Points on a hilly landscape, in no order, each with its height.
From any point a ball rolls to the lowest of the 2 points nearest to it. It stops when none of these is lower. Distance is the straight distance between rows; heights are no part of it.
K218: [148 119 168  61 101 149 112  98 151 147 101  94 141 134 145 133 108 118
 127  99 109 132  57 171 116 101 149 108 127 102 143  91 120 104  88 139
 153 152  87 159 125 122  76 126 187 149 143 119 142 124 153 136 147 144
 115 111  90 109 156  99 159 145 109  92 144 148 138  90 166 124 127 117]  h=648
K12: [150 142 142 105  93  52 185 114 134  97 144 121 116 152 100 119 123 106
  99 115 108 158  90 178 127  97 124 152 127 139 189 125 184 113 174  60
 133  98 119 193 155 147  70 122 158 150 119  92 122 108  66 145 155 139
 131  83  96 117 144  79 142 188  78 180 111 162 131 121 173 120 146 150]  h=711
K926: [148 119 144 169 156 126 103 132 122 157 156 153 123  86 164 125 151 171
 117 105 150 136 125  64 170 164 100 124 134 167 109 162 143 162 101  95
 146  99 131 141 127  86 163 148 154  97 189 104 161 107 145 101 105 144
 139 147 151 144  95 136  80  86 162  82  93 114 123 175  74 111 129 167]  h=344
K254: [115 115 105 157  90 114 119 138 113 103  88 114 137 231  52 116 157 157
 191 144 140 140 117 158 142 113 112 166 119 172 150  84 105 130 212 135
 105 150 143 168 122 153  92 134 146 172 110  79 113 155 123 146 122 117
 113  92 126 115 126 168 151 153 128 135 140 198 179 125 186 184 209 147]  h=554
K94: [ 88 124  62 177 152 187 111 180 142  88 103 123 133 143 120 142 167 134
 179 172 157  88 218 101 121 168 119 179 157 114  86  84  66 156 182 213
 106 178 146  99  87 112 136 114 105 145 117 174 122 168 150 135  91 102
 127 130 154 110 129 140 160  74 162 129 139 152 106  75  81 178 120 108]  h=578
K967: [154  79 147 138 125  54 132 121  92 126 173 135 101 151 172 102 158  90
 102  95 157 121  93  86 167 120 122  93 155 163 165 193 132 111 115  48
 160  73 115  76 168  76 110 143 128 125 153  81 165 165  98 172 108 154
 121 144 134 170  80 117 133 142 145 122  99 121 150 133 126 137  99 179]  h=88
K293: [160  96 150 112 109  60 148 143 109 113 155 124 102 170 179 122 158  87
 106 115 136 110  64 131 170 133 129 108 161 136 177 159 148  97 141  69
 150  69 123  84 175  89  73 129 125 158 149  88 156 168  80 184 134 143
 126 119 125 145 114  78 169 157 131 155 102 139 145 102 140 149  94 156]  h=239
K648: [146 141 138  86 107 127 127 145 120 120 103  96 126 153 137 120 153 125
 138 119 125 137  77 156 155 129 138 118 130 120 151 107 128 106 117 139
 125 121 116 133 114 128  83 110 162 162 137 112 132 145 131 142 141 144
 107 105 109 110 145  98 159 131 122 125 132 163 138 107 149 146 148 116]  h=675
K79: [173  65 160 124 124  98 134 138 159 153 120 149 124 179 200 151 116 110
  98 128 121 101  69  98 160 192 154 118 154  96 168 128 159 125 148 108
 146  84 121  97 182 111  97 145 115 182 167 101 176 151  91 186 144  92
 151 141 102 118 146  83 149 188 140 178 135 114 149  81 156 130  77 156]  h=436
K369: [ 92  78 126 108 114 165  78  55 118 194 102 123 140 107 163 159 117  56
 115 129 130  80 160 119  84 116 179  84 140  85  96 159  80 113  76 165
 150 187 132  51 119 136 107 135 107  86 108 154 134 175 163  94 133 120
 126 168 119 168  87 129 164 137 127 106 163  35 157  90 120 119  89  92]  h=505
K89: [154  84 135 127 112  85 136 155 138 120 116 136 123 198 172 139 133 108
 115 144 136  98  77 135 163 158 143 125 151  99 169 121 152 109 162 114
 147  98 139 104 167 133  84 130 135 181 145  97 163 159  80 184 143 107
 146 124 111 124 131 101 156 188 126 174 128 139 146  94 158 151 108 151]  h=358
K832: [103 122 101 165 159 170 114 181  95 104 123 107 124 122 163 133 203  98
 158 158 157  78 194 110 159 140 116 136 148 134  97 142  86 147 138 177
 129 154 148  53  92  80 139 117 103 135 108 160 111 186 113  85  94 134
  89 161 161 142 112 111 166  84 155 117 111 127 118  86  57 166 103 102]  h=529
K525: [137 203 117  98 114 144 160 192 108  90 119  77 102 122  98 112 174 151
 151 136 125 155 124 156 164 159 124 152 125 158 149 111 139 122 140 158
  88 121 122 119  83 131 123 103 132 161 129 140 104 126 120 121 124 146
  99  67 138  87 154  85 148  96 136 145 110 190 112 134 123 161 171  84]  h=497
K122: [154 121 118 133  98 106 131 160 150 129 109 127 124 170 130 125 136 178
 127 149 148 146  90 135 157 189 136 173 131 103 166  88 163 134 169 149
 115 123 134 166 138 155  89 140 165 184 161  98 178 120  83 159 144 112
 148  81 101 104 133 112 123 167 117 178 131 162 150 110 169 156 161 155]  h=434
K759: [123 174 136  63 135 202 141 145  79 109 102  69 103 112 113 116 160  97
 143 128 120 123 150 162 121  88 139 102 108 141 125 141 104  96 102 171
 114 142 128  71  86  99 140  94 103 134  73 166  50 157 136  92 129 167
  78 134 141 142 158  94 183 111 138 118 135 126 125 112 111 139 139  60]  h=551
K423: [164 106 153 128 120  58 174 121 157 131 132 160 119 154 146 139  78 115
  59 121  97 145  73 123 130 159 147 151 133 116 180 138 198 128 175  57
 120  67 119 166 182 133 110 147 120 170 153  96 148 110  60 182 141  99
 147 117 102 109 145  66 131 206 108 208 126 111 127 103 162 103 103 158]  h=644
K767: [153 183 121  94 129 149 161 201 127 104 123  96 107  91 156 129 173 147
 129 135 133 144 118 133 180 189 134 145 133 122 152 129 156 125 119 156
 100 108 120 122 102 113 128 111 142 149 156 148 124 113 106 115 124 141
 110  88 132  98 148  61 136  96 147 155  99 150 103 126 106 145 135  92]  h=458
K894: [111 120 119 137 129  93 123 156  80  94 137 128 117 184 125 111 166  86
 152 133 146  97 138 139 144  92 133 102 150 146 121 142 112 107 132 113
 121 112 144  63 127 126 115 112 108 143  91 126 109 186 109 157 120 137
 101 154 137 152 106 146 163 134 130 126 128 142 139 117 125 162 118 128]  h=449
K775: [147 142 160  95 151 180 129 129  86 149 166 109  94  46 168 117 155 131
 103  96 155 133 136 105 157 126 103 105 118 170 132 205 143 115  69 100
 158 107 132  96 110  56 155 135 135  92 144 142 111 115 151  69 110 183
 110 127 150 170 103 119 114  82 165  80  93  80 118 163  59 110 125 131]  h=360
K870: [103 159  98 132 131 145 134 170 109  90 102 111 123 178  74 118 158 133
 185 153 117 125 152 142 127 115 126 148 130 156 122  90  94 126 166 173
  89 144 142 112  97 135 133 100 111 156  94 144  91 158 142 147 117 125
  98 110 143 108 145 149 161 107 143 130 145 186 133 119 141 173 168 109]  h=624
K428: [138 206 130  73 127 168 165 180  94  87 114  71  98 116  96 111 167 123
 145 134 121 147 137 163 149 116 125 132 117 161 139 134 130 107 119 157
  99 119 120  99  86 117 139  94 111 143  94 153  65 133 127 108 129 161
  83  95 144 110 165  86 166  99 138 133 120 167 114 133 113 149 162  74]  h=525
K333: [110 109 108 161 131  58 141 172  98  83 147 160 108 197 120 118 151  92
 146 148 145  91 137 133 150 100 126 124 152 141 137 143 148 121 167  92
 125 101 155  88 152 144 113 120 103 153  97 109 118 166  81 180 123 117
 123 144 134 144 105 146 146 167 120 163 119 146 128 124 137 158 117 154]  h=503
K22: [112  94  92 177 145 170  70 129 164 158 107 149 157 118 146 156 145 160
 145 148 152 103 183  80 133 189 104 143 137 103  72 109  89 170 135 177
 122 183 145 141 103 115 152 145 119 104 173 140 160 127 167 116 106  95
 164 166 143 119  92 157 113  62 159 101 135 105 132 123  71 124 118 122]  h=250
K317: [126  91 144 162 134  73 114 105  94 137 178 154 118 134 151 106 137 109
 106 100 157 131 125  82 151 107 122  93 136 161 120 184 122 122  99  61
 148  95 132  98 148 112 142 138 131  96 135 100 156 145 124 137 104 153
 131 154 141 174  78 157  88 128 139 108 112 105 140 169 107 121 118 172]  h=226
K301: [154 163 135 122 143 181 135 189 141 130 128 108 121  65 170 140 179 162
 127 133 144 137 134  95 187 206 113 149 133 132 128 135 154 150 113 154
 123 123 127 133 103  83 144 136 147 132 178 145 144  97 127  95 110 138
 116 116 139 103 131  84 118  65 166 119  89 135 108 134  69 128 126 111]  h=418
K478: [156 139 160  64 127 136 156 103 143 133 136 122 127  80 160 135  77 106
  75  99  96 146  88 144 109 119 155  92 116  99 146 135 166 104  78  91
 136 111  98 150 160 126 129 131 138 111 139 146 109  87 140 136 143 142
 118 128 109 123 147  83 129 142 125 131 139  81 113 124 138  76  98 107]  h=179
K152: [110  96  99 167 143 149  85 135 126 142 115 133 147 146 156 145 163 126
 152 142 157  96 165 103 147 152 123 116 140 112  90 124  90 143 124 169
 125 164 143 106  97 112 139 131 132 113 148 127 154 163 152 122 113 116
 135 160 133 136  96 148 134  88 155 108 134 115 144 117  80 148 115 120]  h=142
K231: [170 146 146 125 122 122 131 125 179 164 123 133 137  92 151 129 101 189
  94 103 110 167  50 113 123 194 128 159 121 107 155  88 196 142 116 117
 128 116  96 208 158 137 123 164 159 139 187 113 182  78 114 146 156 117
 142 108  93 103 149  90 102 148 114 152 130 121 137 117 165  98 139 155]  h=372
K338: [100 111 109 129 133 156  93 109 105 140 108 121 140 149 126 135 142 104
 152 136 136 102 161 133 107 104 144  98 132 113  97 123  77 120 110 170
 121 160 144  93  95 128 128 110 122 112 103 138 119 177 162 121 129 131
 118 155 126 146 110 151 158 110 135 107 155 107 145 115 112 140 122 104]  h=259
K929: [138 100 162 130 120  79 143  71 135 135 159 146 133 131 128 106  83 103
  87 102 117 156  83 136 102  68 124 110 116 125 144 148 151 114 117  47
 158 107 107 166 161 143 116 141 154 105 116  98 143 102 112 136 136 146
 139 140 106 150 121 133  91 166  94 119 127 112 138 154 156  94 122 164]  h=354
K143: [158 164 146  90  78  82 167 118 129 106 130  96 117 136  90 111 143 143
 130 100 111 165  81 193 145 122 123 159 126 157 188 108 171 111 155  95
 126 105 106 194 133 141  59 124 176 163 137  92 133 111 100 125 162 154
 118  56  95 101 154  70 148 168  86 161 108 189 139 118 182 135 172 135]  h=734
K247: [119 186 117 159 141 132 151 176 131  95 147 137 120  89 101 116 137 175
 128 147 132 158 165 126 151 130 101 153 123 159 115 136 140 150 147 136
 101 110 146 159 101 136 165 114 119 106 135 140 105  84 113 118 119 129
 142  98 152 102 127 146  78  90 126 126  95 166  85 193  94 120 159 127]  h=245
K493: [132  86 115 111 140 133 121 128 116 152 117 125 128 129 197 148 145  51
 114 134 129  77 140 104 142 148 167  80 141  93 130 161 114 115 109 143
 138 133 135  38 145 110 121 117  85 137 113 151 129 176 101 134 118 106
 108 173 130 147 109  85 163 154 149 153 132  62 132  80 111 124  57  99]  h=592
K824: [125 185 100  99 125 139 162 124 148 110 113 121 148  98  57 109  72 153
 133 152  93 182 133 176  78  89 119 142  95 103 135  93 145 125 146 157
 107 143 119 187 122 184 155 109 110 109  96 148  88  68 142 124 156 100
 147  97 127 102 172 150  86 125  89 142 144 150  92 173 174 106 147 100]  h=793
K272: [ 84  84 147  92 130 165  94  49  81 190 139 115 124  63 156 154 120  63
  93 102 137  93 163 108  94 113 170  77 132 119 104 189  86  96  68 115
 151 170 143  25 131 114 122 134  99  73  92 158 131 166 149  59 123 148
 117 156 133 190  83 147 133 135 135 106 148  20 157 112 104 113  88 101]  h=464
K131: [150 183 112 133 104 106 171 174 152 109 140 124 116  92 100 113 138 201
 115 133 127 178 120 138 164 213 130 184 126 128 163  99 192 145 154 131
  79 101 122 181 114 154 123 134 154 158 180 126 155  68  71 135 133 123
 142  54 121  87 139  84  93 138 118 205  97 160 106 148 149 135 166 134]  h=266
K351: [136  86 174  93  89 103 105  84 132 144 100 105 139 198 123 133 119 105
 147 106 120 117  66 178 124  73 139 109 130 124 142 104 101 104 126 114
 166 149  88 145 130 119  61 131 185 157 126  86 142 163 137 141 132 143
 120 126  95 130 136 138 162 172  98  87 147 175 167  99 175 150 133 144]  h=617
K97: [143 135 143 114 107 127 134  77 155 137 118 112 159 126  68 104  93 157
 136 108 111 186  76 175  93  69 100 146  95 123 148  96 143 142 127 108
 153 146 103 229 129 170 113 134 170 112 117  83 137  89 140  90 150 135
 148 101  99 114 157 150  92 146  79 105 127 162 146 156 183 100 165 149]  h=773
K373: [ 95 115  84 171 151 121 113 130 147 142 125 181 134 124 150 164 109 102
 139 162 121  79 199  79 107 155 167 127 140  93  89 136 111 162 139 176
 121 149 149  82 140 156 171 126  69 118 111 177 131 144 132 142 123  67
 137 180 144 135 118 139 127 144 152 159 153  63  97  95 109 110  73 119]  h=683
K538: [165 154 128 131 101  94 157 161 146 118 139 127 113 115 138 118 149 184
 111 121 130 155  84 131 172 206 135 173 132 128 179 111 191 133 149 119
 101  89 124 165 139 132  98 135 166 165 183 106 175 102  79 148 146 131
 137  67 108  97 140  67 120 147 121 196 104 157 130 120 156 136 157 149]  h=351
K618: [124 146 124 119 122 131 131  98 148 135 124 137 159 119  81 113  70 147
 123 137 111 170 111 168  76  76 111 129  87  94 121 100 138 133 129 130
 131 147 126 195 129 187 147 124 127  98 109 120 115  78 148 114 153 107
 158 127 116 122 151 163  86 129  89 118 143 130 123 163 164  89 146 125]  h=791
K687: [118 144 126 170 158 189  97 150 125 124 136 121 125  90 135 134 171 165
 139 136 157 116 197 111 153 137  88 145 137 164  76 149  82 153 129 150
 129 137 154 128  76  86 159 127 129  94 139 136 119 125 159  79  96 152
 134 137 171 123 103 164 108  43 148  65 100 147 118 169  38 136 142 116]  h=279
K480: [150  92 134  77 125 121 141 135 128 140 118 114 124 147 200 144 136  53
 103 126 120  95  97 131 145 137 159  80 144  88 151 143 125  92 112 122
 142 109 124  59 155 107  96 113 104 152 124 137 128 169  94 163 128 121
 114 143 116 133 131  69 174 161 139 151 130  89 134  74 131 128  64 108]  h=620
K505: [ 87  91 124 186 153 132  67  76 113 159 153 164 141 114 135 148 133 137
 130 132 156  98 189  92 120 122 112 111 140 144  72 155  80 147 102 123
 134 146 163  98 108 124 166 148 117  63 128 130 151 147 169  83 111 139
 152 170 162 160  77 198  90  83 143  81 128  86 147 166  73 131 115 132]  h=213
K796: [108  67 135 107 109 127  93  71 131 177 105 122 139 156 175 155 109  50
 115 121 126  77 125 138  97 108 175  72 142  81 105 142  80 104  90 150
 159 163 115  66 124 135  94 132 125 115 104 132 143 177 146 138 128 122
 129 167 108 151 103 132 170 164 120 110 160  70 156  79 144 134  77 110]  h=543
K973: [133 146 145 139 157 183 120 155  92 131 150 104  98  68 159 125 184 134
 122 123 162 119 175 104 170 134  93 128 126 170  99 188 118 136 103 134
 149 118 141  93  89  62 159 130 127 101 136 143 108 124 137  61  95 173
 112 132 165 149 105 130 116  59 160  66  82 120 111 161  35 125 135 119]  h=324
K884: [178 110 160 122 126 140 102  98 191 199 103 136 143  96 170 147  77 165
  88 103  99 144  43 100  93 176 133 125 119  92 128  85 176 145  99 129
 154 145  78 186 166 145 127 184 145 132 188 129 175  85 148 153 154 100
 152 153  87 117 146 106 121 147 129 119 161  86 139  91 174  82 112 153]  h=280
K84: [105 132 139 108 102  76 162  99 124 102 128 133 136 181  63 114  90  76
 144 127 100 140 133 180  85  38 131 120 117 128 142 121 123 101 156  90
 135 133 121 148 146 166 101 101 124 140  53 125  77 132 112 140 147 133
 118 143 111 131 154 156 128 171  77 139 141 152 126 136 189 123 134 128]  h=482
K872: [ 89 114  64 173 156 130 125 160 137 111 125 165 128 144 152 163 141  87
 161 177 135  58 212  86 117 158 160 144 147  92  98 123 104 152 147 196
 120 153 155  57 137 135 150 116  76 144  99 179 128 169 124 146 114  74
 122 163 146 127 121 129 158 147 155 168 140  90  93  68 104 147  71 117]  h=657
K904: [148 167 148 123 148 131 156 121 122 119 168 148 127  56 123 110  97 162
  89 113 119 172 125 121 121 115 113 112 103 147 137 168 174 131  99  81
 123  95 128 165 144 123 182 134 114  76 148 132  99  60 140 101 136 143
 154 123 148 135 132 126  67  98 127 119 104 104  97 211  99  76 134 135]  h=361
K126: [144 112 123 143 143  64 171 160 138 114 139 176 122 158 137 136  94 118
  89 135 106 134 124 100 145 164 152 139 136 116 156 139 187 139 159  82
 106  79 141 132 168 149 147 127  95 159 137 117 127 111  65 180 121  82
 142 139 121 112 137  93 106 187 134 202 126 109 101 121 137 103 106 150]  h=600
K543: [ 72 130 128 182 148 147  82  80 110 137 166 167 139 113  98 135 116 154
 141 144 148 121 201 122  95  80 101 119 129 154  78 144  71 133 116 137
 118 134 173 107  99 131 168 126 104  62  90 143 116 143 179  82 128 142
 161 158 167 151 107 223  88  72 116  86 130 114 137 181  90 126 134 127]  h=99
K170: [ 89 131  93 197 166 115 121 140 156 135 142 197 138 102 132 162  92 139
 133 157 117  97 215  67 112 169 147 148 138 105  74 131 116 188 157 154
 111 128 156 114 146 156 194 134  62 111 117 168 126 108 133 132 109  65
 150 181 161 121 124 161  82 129 155 150 135  82  75 119  98 101  85 138]  h=709
K350: [137 120 113 137  90 104 122 145 131 121  97 116 136 198  89 119 144 166
 157 149 149 151  99 159 144 141 119 168 123 134 159  86 135 137 192 138
 111 141 139 179 127 166  83 133 167 175 130  83 150 135 105 149 137 116
 136  84 103 109 129 140 130 174 107 150 139 183 165 115 184 159 188 150]  h=501
K914: [165 166 152 108 134 120 163 106 141 117 163 134 128  51 121 104  93 166
  81  96 101 182  78 139 119 127 117 133 110 138 162 143 194 128  93  73
 130  90 101 206 155 131 149 145 148  90 164 114 129  56 136 113 153 152
 139  97 117 117 147  82  90 124 112 136 106 120 109 179 134  78 143 137]  h=411
K431: [ 91 123  85 171 156 210 104 164 124  99 104 108 135 116 136 144 189 122
 165 163 159  88 221 108 133 147 108 161 154 134  80 111  58 156 166 199
 112 181 149  82  75  82 142 117 102 130 113 168 113 176 141  90  99 129
 104 152 161 121 119 120 168  62 152 109 128 138 119  84  54 162 126  98]  h=553
K774: [144 174 154  55 107 170 143 101 128 113 111  80 139  95  74 103 102 148
 136 100  95 171  94 189 112  83 122 119  95 140 149 113 126 106  91 131
 136 138 102 181 117 143 121 116 156 124 113 120  94  86 176  92 151 160
 118  87 116 104 171 120 132 112 105  98 130 173 122 162 154 104 159  91]  h=401
K861: [ 98 197  86 132 139 144 163 162 145  96 122 135 129  92  71 122  93 163
 146 178 112 160 167 145  89 117 118 165 117 117 110  88 128 142 164 185
  83 138 134 156 111 167 175 100  93 114  99 182  88  81 133 145 137  92
 140  91 141  96 161 165  92 112 114 151 140 154  73 165 142 127 146 104]  h=775
K956: [170 102 171 108 132 152 103  75 174 198 116 139 142  66 165 148  58 146
  79  90  92 138  55 112  76 138 128  95 114 105 118  98 160 138  69 109
 172 149  85 167 165 144 137 180 142 107 176 139 160  73 169 127 149 125
 143 159  97 130 135 112 119 135 130  93 161  62 132 108 161  71  95 147]  h=184
K803: [117 172 131 122 132 170 127 123 110 111 123 114 133 125  66 103 128 154
 156 133 117 156 149 152 115  75 110 128 102 168 115 123 101 119 121 146
 109 133 143 147  95 131 153 107 120 107  97 130  89 120 168  99 133 146
 128 116 145 120 147 168 117  86 121  99 125 172 126 185 122 127 170 104]  h=286
K893: [126  80 106 168 134 123  82 114 168 174 101 159 154 162 158 154 104 137
 127 144 143 110 124  92 114 173 137 120 120  74  96 110 125 157 128 165
 131 160 126 139 132 161 144 153 119 129 160 121 173 127 147 160 129  76
 163 173 109 133 110 148 119 137 137 132 157  92 142 107 130 118 114 135]  h=399
K204: [159 115 172  98 129  99 146  81 133 139 168 137 113  91 161 111  87 107
  72  78 109 148  63 122 116  97 131 105 127 137 163 163 158 107  87  48
 157  90  92 155 171  98 112 148 160 108 144 107 145 108 128 144 140 166
 114 124 114 145 128  95 119 146 116 113 126 103 130 138 143  94 108 148]  h=282
K747: [ 99  98 160  80 135 151 120  64  69 169 172 111 110  62 158 127 122  78
  79  78 149 111 157 105 112 106 146  70 122 148 120 208 101  81  63  74
 155 141 141  28 138  92 133 135 108  78  93 154 127 147 137  75 108 174
 119 140 143 193  95 155 110 126 139 107 134  33 151 131  99 109  99 118]  h=429
K78: [126  94 139 172 153 117  89 100 112 165 163 160 132 101 155 133 137 145
 116 108 152 120 150  68 150 143 109 103 131 160  87 172 116 155  95  90
 143 114 144 114 123 103 171 149 132  78 162 114 158 127 152  94 101 140
 143 165 156 159  80 169  70  91 157  80 113  91 130 178  73 114 116 159]  h=294
K236: [ 94 132 118 111 103 117 138  90 141 121  94 133 151 190  49 123  78  96
 170 140  90 135 138 180  66  49 138 134 100 111 123  93  90 111 156 153
 124 158 121 156 131 176 117 103 120 138  58 134  81 137 151 140 146 114
 119 139 116 121 163 175 139 159  90 123 162 159 129 115 203 131 155 113]  h=534
K637: [100 132 134 123 122 114 117 121  72 102 117 110 124 197  88 109 153  83
 175 121 132 104 143 151 120  63 134 103 135 164 116 134  81  99 124 115
 117 124 135  67 119 122 110 109 107 143  69 122  82 192 135 139 126 155
  91 161 142 154 122 162 186 128 128 107 139 156 162 119 145 166 140 120]  h=400
K887: [163 131 165  69 127 171 124  88 153 165 124 122 139  47 162 142  71 131
  85  96  94 143  72 143  86 124 138  92 108 102 131 115 161 116  57 103
 156 143  92 162 157 133 139 153 144  98 161 151 125  66 175 115 149 140
 128 136 108 125 144 103 127 127 132 101 145  72 116 124 140  64  99 115]  h=65
K87: [112  97  82 174 134 153  72 121 179 179  97 159 156 132 145 154 114 160
 137 150 144 114 162  86  98 190 120 141 125  77  73 101 109 173 129 188
 125 181 132 157 118 153 156 157 108 114 171 142 165 114 166 145 122  69
 185 170 127 134 101 159 114  93 154 120 156  91 135 112 110 110 120 125]  h=327
K35: [124 124 158  87 115  89 159  78 131 115 144 136 137 144  99 117  64  79
 102 109 101 149 115 176  88  45 140 100 112 101 139 137 134  95 114  74
 149 132 107 150 156 157 113 113 140 119  81 129 100 107 117 127 145 138
 128 139 108 139 147 138 112 163  75 122 139 122 120 138 165  93 111 121]  h=424
K751: [145 136 180  65 108 148 129  72 121 125 132  93 138 108  89 100  96 129
 128  80 100 157  81 179 103  57 117 107 110 143 151 129 120 102  66  96
 164 134  96 171 130 122 102 126 184 122 123 108 114 105 167  84 145 183
 115 107 109 133 161 137 134 128  98  70 125 159 133 153 152 105 145 126]  h=441
K6: [ 81 177  66 159 152 128 157 177 141  81 128 147 115 116  85 137 110 137
 169 193 122 120 196 117  89 124 125 171 135 117  99  83 110 149 174 191
  87 132 151 116 121 158 170  94  89 140  93 191  96 115 130 162 118  89
 122 104 142 104 151 169 122 130 133 159 140 148  66 122 126 148 132 121]  h=756
K739: [171  42 143 158 127 136  77 137 163 174 102 128 141 182 204 152 153 153
 134 131 157  99  65  86 158 208 134 126 144  87 150  98 128 147 134 164
 159 132 112 122 154  90  92 170 170 160 197  94 217 155 137 162 156 106
 155 143  95 130 128 131 149 148 148 128 150 124 190  90 146 168 112 171]  h=527
K357: [138 102 145 116 109  53 168 108 159 118 128 147 128 186 132 135  85  93
  90 136 113 131  85 162 115 103 135 140 131 106 163 131 175 112 183  69
 144 104 124 169 168 159  91 131 135 161 112  97 132 117  61 174 136 107
 143 125 101 124 137 105 134 223  88 179 131 127 134 109 175 118 115 155]  h=679
K675: [103 140 107 160 150 115 134 191  71  80 146 120 107 159 145 123 195  89
 157 148 160  78 172 122 160 113 124 122 156 151 110 152 108 131 133 136
 120 115 147  39 115  99 131 110  94 140  92 148 100 190  96 123  98 141
  90 157 159 157 107 126 174 104 144 128 110 142 121 102  89 172 103 121]  h=496
K537: [ 76 152  75 195 160 115 143 166 160  95 145 178 127 106 104 148 100 153
 149 185 127 109 206  91  98 143 123 178 137 109  82  98 116 171 177 175
  99 125 160 134 135 167 188 115  87 122 107 180 113  98 120 152 111  76
 147 133 155 111 137 183  87 128 140 155 127 129  65 131 114 131 121 143]  h=735
K731: [119  68 161 100 103 102  97  69 135 158 109 123 139 183 154 141  97  67
 125 116 126  94  98 165 105  84 158  79 137  96 116 128  92  94 106 119
 165 150 103 100 131 134  85 132 153 139 111 109 146 165 137 158 128 132
 125 156  97 139 116 142 161 178  98  98 151 121 161  92 164 142  98 128]  h=581
K772: [158 142 141 149 149 163 112 161 138 149 136 125 124  67 174 130 175 180
 127 112 148 134 122  72 182 192  93 141 138 159 117 148 145 163 103 131
 142 108 126 146 111  71 150 144 166 114 194 121 165 105 145  96 108 149
 123 129 146 121 110 113 101  62 167  88  83 131 118 159  66 122 136 145]  h=383
K948: [ 95 154 119 171 147 167 102 121 128 118 142 146 139 112  97 127 129 177
 152 149 143 135 186 129 110  92  86 136 125 159  84 127  83 145 137 149
 109 132 167 142  86 123 176 118 109  82 112 140 106 123 169  97 119 137
 156 136 168 126 123 202  92  65 119  83 122 150 120 188  84 125 154 122]  h=201
K749: [121 174 135  81 109 179 146 105 128 115  88  85 149 132  39 102 102 143
 166 113  80 165 126 175 102  74 120 135  81 153 137  99  93  99 121 159
 108 154 118 166 108 150 137 107 120 127  86 130  72 104 176  96 142 141
 111  99 145 103 176 149 141 105 118 107 144 190 131 163 167 128 179  85]  h=350
K255: [149  52 114 176 123 135  74 135 175 168  94 149 147 190 173 149 127 166
 134 147 165 113 102  84 139 213 130 141 128  75 123  94 131 158 147 173
 143 154 125 145 143 134 119 170 152 156 188  94 203 137 137 164 135  81
 169 151  98 134 116 151 124 147 144 138 160 121 173  94 141 151 127 160]  h=473
K322: [131 116 159  80 150 169 131  97  69 160 182 110  91  42 171 120 139  97
  85  78 157 129 150  93 140 123 120  82 114 167 135 223 127  97  62  68
 161 118 129  50 130  58 150 140 115  91 121 153 109 132 136  71 101 179
 111 133 148 197  95 125 106 105 161  90 109  41 125 142  75 105 107 129]  h=392
K90: [106 154 113 140 105 113 138 159  91  86 102 106 123 209  55 105 171 133
 199 139 119 126 130 149 137 101 121 152 127 185 138  97 109 116 186 128
  92 129 141 123 114 141 102 110 116 169  94 111  86 158 124 144 119 130
  88 103 149 116 138 154 180 123 138 127 136 208 155 130 168 185 200 128]  h=595
K773: [134 196 110 127 121 111 172 168 134  93 143 119 115  86  83 110 137 179
 125 135 123 179 130 149 155 158 116 167 118 147 146 116 176 140 152 125
  92 108 125 181 107 156 142 114 140 128 149 128 122  73  94 123 130 124
 139  64 129  90 139 103  91 119 114 172  98 176  96 175 137 129 174 121]  h=329
K360: [106 101 137 132 124 143  86  94  88 131 109 108 148 183  94 116 148 108
 166 112 133 116 132 144 117  80 128  95 121 155 106 129  64 103 108 133
 128 142 134 105  99 118 115 119 140 119 102 103 113 187 165 121 117 157
 107 149 127 146 114 175 163 107 129  81 147 148 172 130 127 157 154 120]  h=339
K888: [129 175 145 157 149 132 141 149 113 106 168 142 114  79 120 113 144 168
 117 127 141 150 162 114 153 117 100 134 120 173 116 177 141 142 115 110
 126  94 145 145 112 113 174 119 123  86 143 130 102  89 132 100 115 154
 143 120 163 131 116 149  77  75 134  98  85 149  93 210  75 106 149 141]  h=305
K172: [104 111  85 128 150 126 130 148 107 115 127 138 123 148 168 146 148  55
 145 159 133  61 173 114 124 124 166 104 147 100 117 142 103 118 122 165
 126 135 152  27 137 128 131 102  71 140  80 169 109 194  99 142 122 104
  98 167 140 150 114 105 173 156 141 164 140  86 117  69 113 145  59 102]  h=622
K9: [100 137  74 163 137 153 120 195 127  83 107 123 123 171  97 130 165 155
 180 167 148 116 180 118 136 162 116 172 150 135 108  78  85 147 183 193
  88 161 145 113  93 130 133 112 118 166 121 150 114 160 133 153  99 113
 119 101 146 101 133 154 152  92 154 135 140 182 116  97 115 184 149 116]  h=610
K934: [120 118 100 166 142  65 159 178 128  98 142 178 116 163 128 129 121 121
 125 156 123 113 145 109 143 140 136 146 142 121 139 125 164 134 172 112
 111 104 154 123 154 163 143 118 102 153 122 124 123 126  69 178 121  92
 135 137 131 120 124 131 112 178 134 192 123 130 105 127 134 131 124 153]  h=560
K323: [147 157 139  94  81 117 149  95 146 126 111  83 145 129  61 106 121 165
 149 101 106 183  81 188 125 105 115 164 105 141 170  85 149 126 148 118
 130 140  97 225 123 160  83 126 181 147 125  84 135  97 126  98 156 142
 121  60  99  96 161 106 119 157  85 134 125 196 143 134 190 123 180 131]  h=755
K892: [174 154 152 130 129  99 158 105 163 142 147 145 126  77 132 119  97 178
  69  84  91 180  52 118 120 159 125 162 120 133 171 122 214 151 123  72
 125  86  89 225 169 127 127 167 153 117 179  97 164  69 106 135 160 133
 137  99  96 105 149  66  96 158 107 168 115 111 130 135 158  86 141 161]  h=428

Call two points neighbours if one is among the 2 nearest of the other. Go from one point of each pair to the other, from neighbour to neighbour, staying as low as possible. Name the highest point that can't be avoided.
K131 and K247: K773
K887 and K131: K892
K967 and K152: K739
K967 and K543: K78

For each start below, name the point where the ball stops.
K90: K131
K35: K887
K9: K152
K894: K152
K272: K543
K824: K493
K323: K152
K892: K887
